Points on a hilly landscape, in no order, each with its height.
A ball rolls from a point to the lowest of its 2 nearest points, and stops where none of them is lower. Distance is the straight distance between rows; heights are no part of it.
q_714: [ -4  12  15  -5   1  -1 -17 -21  -3  26 -14 -19 -33  -1  38   1  23  -5
  -6  27 -23]  height 1.34
q_264: [  8  40  51  -3  12 -10 -10 -25   3   4 -15 -28 -18 -40 -21   4  11  19
 -11  19  30]  height 2.54
q_86: [ -8 -25  21  16  25  -8 -32 -17  -3  11  -1  -5 -11 -33  21  22  -1  14
  -6  11   6]  height 0.41
q_968: [ 16   6 -26  18  -3  -1 -32  27  -1 -14  -3   7  24 -17   2  -8   0   1
  19 -12  31]  height 3.53
q_682: [-12 -13 -13  22  -8   2  -3 -24  11  20  16 -22 -46 -30  41   1  -8 -12
 -16  30 -21]  height 2.80
q_740: [-16  14  57  -7  22   4  -2 -16   0   6   9  -8   8 -14 -36  -3  -3  21
  -3 -10  32]  height 2.71
q_685: [  1  14   5   1  -6 -22  -5   1  31  -2  21 -22 -24 -13 -15 -20 -16 -21
 -10  20  -7]  height 5.62
q_730: [ -6  22 -11 -22 -14  10  31 -13  -6  11 -29 -21 -14  18  10  18  32   3
  -6  21 -36]  height 3.28
q_548: [ 18 -29  -9   0  18   2  -3  12 -19 -20  -3  23  27   4   3 -11   6 -12
  24  -2   6]  height 7.30
q_871: [-12 -29  16  -2  21  16 -22   4  11   5  19  12  26  -4  -2  -7  -4  14
  21 -14  18]  height 5.35
q_36: [ -6  23  16  -7 -15  11  18  11  14   7  17  15  13  16 -39 -27 -20 -18
   1 -19   8]  height 3.91
q_588: [ 23  34   0   1  -4 -23  -9  12   8  -9  -2  -8   4 -10 -15 -33  -3 -19
  10   4   9]  height 3.79
q_889: [ 23  23  26  11  23 -27 -34  -4 -16   2 -23 -21  -2 -36  -1  -6  11   9
   3  15  24]  height 2.97
q_874: [-13   0   7   2 -16 -20 -11 -14 -12  29  -9   0 -35  26  38   4  -6  -9
 -29   0 -35]  height 3.46
q_251: [-21 -10  54  -2  25  -4 -13 -16  11  19  18  -3  -9 -10 -19   5 -13   6
 -13  -3   9]  height 3.34
q_763: [  2  -4   5  -6  12 -14  13  -5  17  -7   9 -18 -20  -1   1  -9   2 -15
  -1  26 -21]  height 5.36
q_716: [-15  -4  -4  15  -6   2 -30  12 -12   1  -5   7   5  -3  14  18  -1  14
  -9 -17  15]  height 3.56
q_645: [ 12  54  35   5   0 -17 -23 -10  -3  13 -14 -33  -7 -24 -12 -23  11   5
  -2  11  24]  height 2.77
q_910: [ 22 -11  -2 -19  24  -4  11 -12   5 -13  -9 -19   7  -7   9 -10  31   2
  28  33 -13]  height 7.50
q_63: [-18   7   0 -15 -10   8  20  -5 -11  21 -16  -1  -3  32  14  10  14  -2
  -5  -5 -38]  height 3.86
q_564: [-10  33 -11  -1 -35   6  10  22  25  17   8   2   4  17 -26 -14 -25 -17
  -3 -25  -2]  height 3.36
q_52: [ 18 -14 -46  -4 -14  11  26  22  11 -32   8  22  17   8 -11  -1  -5  -5
  12 -10  12]  height 6.75
q_295: [-16 -25  -4  -2 -16   1   4 -29  -2  38   5  -8 -28  24  54   4   0   8
 -15  11 -40]  height 2.67
q_566: [-16  19   5  11 -23  -3 -41  -7   6  34   4  -9  -9  -2  43  -9  -4  10
  -2  -9 -10]  height 4.60
q_51: [ -9 -39 -16   6   5  14 -13  13   5   6  16   8  12  16  16  -1 -12   5
  13 -13   0]  height 4.77
q_83: [-18 -38   3  13   5   0 -28  -2  12  16  26   1 -16   3  25   5 -24   5
  -8   0  -3]  height 4.06
q_883: [  4 -57 -46  15   0   4 -11  16  -1   0  19  -6  -2  18  22   1 -25  -4
  10   1  -1]  height 5.31
q_450: [ -7   2 -36   3 -16  11  14  -9   4 -18  -5 -27  -5 -27  18  33  20  28
  -5  22  -5]  height 3.45
q_879: [  6  18   2 -15   4   3  22   0  -8 -15 -11   8   9   7 -12  -2  15  -2
   4  -1  -8]  height 4.07
q_219: [ 10 -13  32   4  16   8 -15  11   3   0  16  25  22  -9 -43 -26 -24  -4
  10 -24  55]  height 4.65
q_181: [  4 -25  12  25  26 -24 -23 -16  -1   5   3 -10 -33 -41  14  16 -13 -14
 -22  27   3]  height 1.21
q_554: [ 10  52  -6 -17 -14   9  26   2 -15   7 -39  -9  -3  14   1   4  32  -2
   1   6 -25]  height 3.67
q_206: [-15 -13  27 -20   4   1 -11 -30  -5  37  -7  -5 -23  23  43   2  19  11
  -4  14 -35]  height 1.91
q_923: [  2 -21  -3  -9  19   6  13  -4   0 -31   1  11  20 -17 -16  21  12  19
   7  -3  18]  height 6.48
q_488: [ -5 -21 -13  14 -21 -16 -32  -1  -8  31  -1  12 -24  37  50  -9 -20   1
 -14 -15 -32]  height 4.00
q_651: [ 17 -25  11   8  33 -34 -16  -4 -13 -12 -10  -8 -24 -10   6   3  -2 -21
  -9  22 -11]  height 1.90
q_624: [  7  -4 -30  14  -7 -18   0  20  20 -12  18 -13 -23   6  -7 -10 -27 -24
 -10  11 -10]  height 5.99
q_860: [  3  24 -46   1 -33  16  16  20   1 -13 -11  11  27   2  -4  12   5   8
  11 -22   4]  height 3.43
q_156: [  8  11 -36  -2 -38  40  37  18  -5  -1  -8  41  33  13 -15   9   0  -2
  17 -33   4]  height 3.97
q_13: [  5  -2 -17 -12 -17  33  35  10   4  -7   6  30  32  19 -11 -10   0 -14
  24 -15 -10]  height 4.31
q_498: [ -2   4  -9   7 -14  -8 -31  10  -7  24  -5   5   5  23  40 -16  -6  -2
  11 -16 -16]  height 4.37
q_320: [-22  -1 -30  -8 -22  24  23  -4   4  -8  -1 -15  13  -2   6  36  18  33
   0   1  -8]  height 4.05
q_792: [ -3 -12 -27   7  -9   5   5 -19   1  13   3 -35 -25  -9  47   0  10   4
   4  36 -31]  height 2.16
q_381: [ -4  -8  11  -5  20 -17  13  -5 -20 -30 -11   9 -12  -5 -23  38  10   8
 -27   1   4]  height 6.98
q_846: [ 13  17  12 -21  -2  -3  40  -2  17 -23  15  21   5   9 -51 -19 -13 -15
   0  -7  11]  height 4.41
q_246: [-20 -22  20   1  15   0  -5  13   0  -6  16  19  -7  10 -34  18 -25  -7
 -26 -21  18]  height 5.72
q_942: [-30  -6  40  -1   4   9 -20  -6  25  28  35  -2   0   5  -7 -14 -21   6
   5 -15   6]  height 3.90
q_765: [ 23  70  -4  -2 -24   5  21   4 -20   7 -37   3  16   9   0 -22  25  -9
  18 -10  -5]  height 3.92
q_214: [ 33   6 -10   7   9 -40  -5  15   2 -27  -3  -3  -9  -6 -19 -24 -11 -34
  -3  14   2]  height 3.29
q_116: [  2 -12   7 -14  15  -9  28  -1  26 -20  20   0  -3   4 -32 -12  -8 -16
   1  10  -7]  height 4.94
q_449: [-11  -4   0  -8 -11  25   8  10   9  18  12  20  28  25   4 -21  -7  -7
  22 -18 -10]  height 4.66
q_380: [-14  23   3   8 -10  -6 -13  -9   0  10  -2 -16 -27 -21  18  12   5  -3
 -24  15  -9]  height 2.07
q_896: [ 18 -34 -14 -20  21   0  36 -12  -5 -29  -1   0  13   6  -1   1  26  -1
  17  27 -14]  height 7.58
q_430: [ 30  25   9 -15   3   6  32  -7  -8 -28  -3  23  21  -5 -21 -22  17 -10
  23  -1  10]  height 3.78
q_224: [  7  35   0   8 -12 -13 -29  11  -2  15  -4 -11   5   3  19 -32  -2 -12
  15  -4  -5]  height 4.10
q_609: [ 19 -26 -26   1   0  21   8  22 -11 -29   3  40  31   5 -17   6  -2  -6
  14 -18  27]  height 7.05
q_819: [-14 -18  10   4  15  20 -16  14   8  -5  17  16  19 -10 -24  13 -11  20
   4 -23  43]  height 5.79
q_620: [ 22  17  25  -5  32 -11  -6 -10  -7 -14 -16 -12   8 -31 -13  -3  23  20
  13  12  22]  height 3.20
q_421: [-23 -42 -21  13 -13   1   8  -3 -17   1   5   4 -26  23  10  38 -22   4
 -36  -4 -15]  height 5.69
q_659: [-11 -30   1  14   7  -9  -8 -15  19  15  27 -12 -35  -6  23  -3 -21 -14
 -12  21 -20]  height 3.44
q_711: [-17  -4  29  -8  -1  14 -17   4  16  31  23  20  17  24   2 -36 -17  -5
  20 -26   1]  height 4.36
q_546: [-27 -26  -1  13  -5  -1 -11  13   0   7  13  12 -27  16  -9  27 -32  -9
 -38 -15   4]  height 6.33
q_411: [ 20 -13   3  12  14   5 -30  22   1  -8   6  19  30 -13 -15 -24 -11  -6
  20 -19  41]  height 4.16
q_399: [ -1  53 -19   1 -39  -7  22  18  16   1 -13 -10  -9   3 -20  -2  -8  -9
 -14 -12 -12]  height 2.49
q_410: [-22  -5 -11  19  -9  -2 -14   0  -4  -2   2  -4 -21 -16  13  32  -9   7
 -29   1   2]  height 3.04
q_136: [ 12 -41 -40 -14  -3  15  33  -7 -13 -19  -1  -5  32  17  10  -1  19   3
  18  19 -19]  height 7.66
q_754: [  7  29  49  -2  17 -10   4 -19  -6 -11 -11 -10   6 -33 -40   6   2  28
  -6  -3  48]  height 2.09
q_70: [  6  32 -14  -9 -16  -9  33   7  -3 -18 -16   3  -8  14 -22   9   7 -11
 -18  -4 -16]  height 3.47
q_640: [ 15  55   4   8 -21   2  -5   9 -28  28 -32  12  22  18  17 -30  12 -13
  18 -21  -7]  height 4.09
q_837: [ 17 -17   1   0  28  -4 -17  -1  -3  -9  -5  -5  20 -15  14 -13  14   3
  29  11   1]  height 7.43
q_840: [  0   2 -38  11 -12   7  -7  17   2 -18  -3  -3  16 -11   8  17   3  19
   7  -9  12]  height 2.50
q_738: [-16  -4  39   5   2   2 -19  12  -2  12  15  17   6   5 -44  -7 -32   0
 -17 -25  44]  height 5.13
q_166: [ 10 -12 -39  11  -8  -7   3  29  -2 -16   3   6  -2  16  -7  -2 -13 -17
  -4  -6  -2]  height 6.37
q_862: [-13 -13  10   3  19   8  -3  -4   9 -21   8   5   6 -29 -25  35  -1  27
 -12 -12  28]  height 6.19
q_188: [-34 -19 -28   0 -26  21  20  -7  -5   6   2  -4  -5  14  13  45  -5  21
 -26  -5 -18]  height 4.90
q_785: [ 30   3   1  -8  25 -31   8   0 -10 -29 -18  -7 -13  -9 -12  -1  13 -15
  -4  21  -3]  height 2.59
q_420: [ -1 -24  26 -15  36  -4  16 -16  -6 -20  -1   3   2  -9 -21  26  13  15
  -4   9   4]  height 6.74
q_478: [ 24  10  26 -15  30   7  15 -15 -14 -17 -14  10  24 -13 -16 -13  31   6
  25   7  16]  height 3.48
q_987: [ -6  29  13  -6 -10   7   0  -1 -21  22 -26   7  12  26  21  -6  18   2
   6 -15 -19]  height 4.28
q_508: [ -7  -6 -31  -8 -20  13  20 -14   1   6  -6 -30  -3  11  30  12  22  13
   5  25 -31]  height 2.70

Call two points neighbours if one is among the 2 nearest of the other. Go from one point of each pair to the other, from neighbour to neighbour, staying as low as possible. Name the highest point that can't be avoided.
q_399 / q_714: q_449
q_399 / q_754: q_879
q_840 / q_714: q_716

Where does a ball stop that starts at each point below?
q_546: q_792
q_246: q_840
q_624: q_399
q_224: q_86
q_430: q_754
q_896: q_399
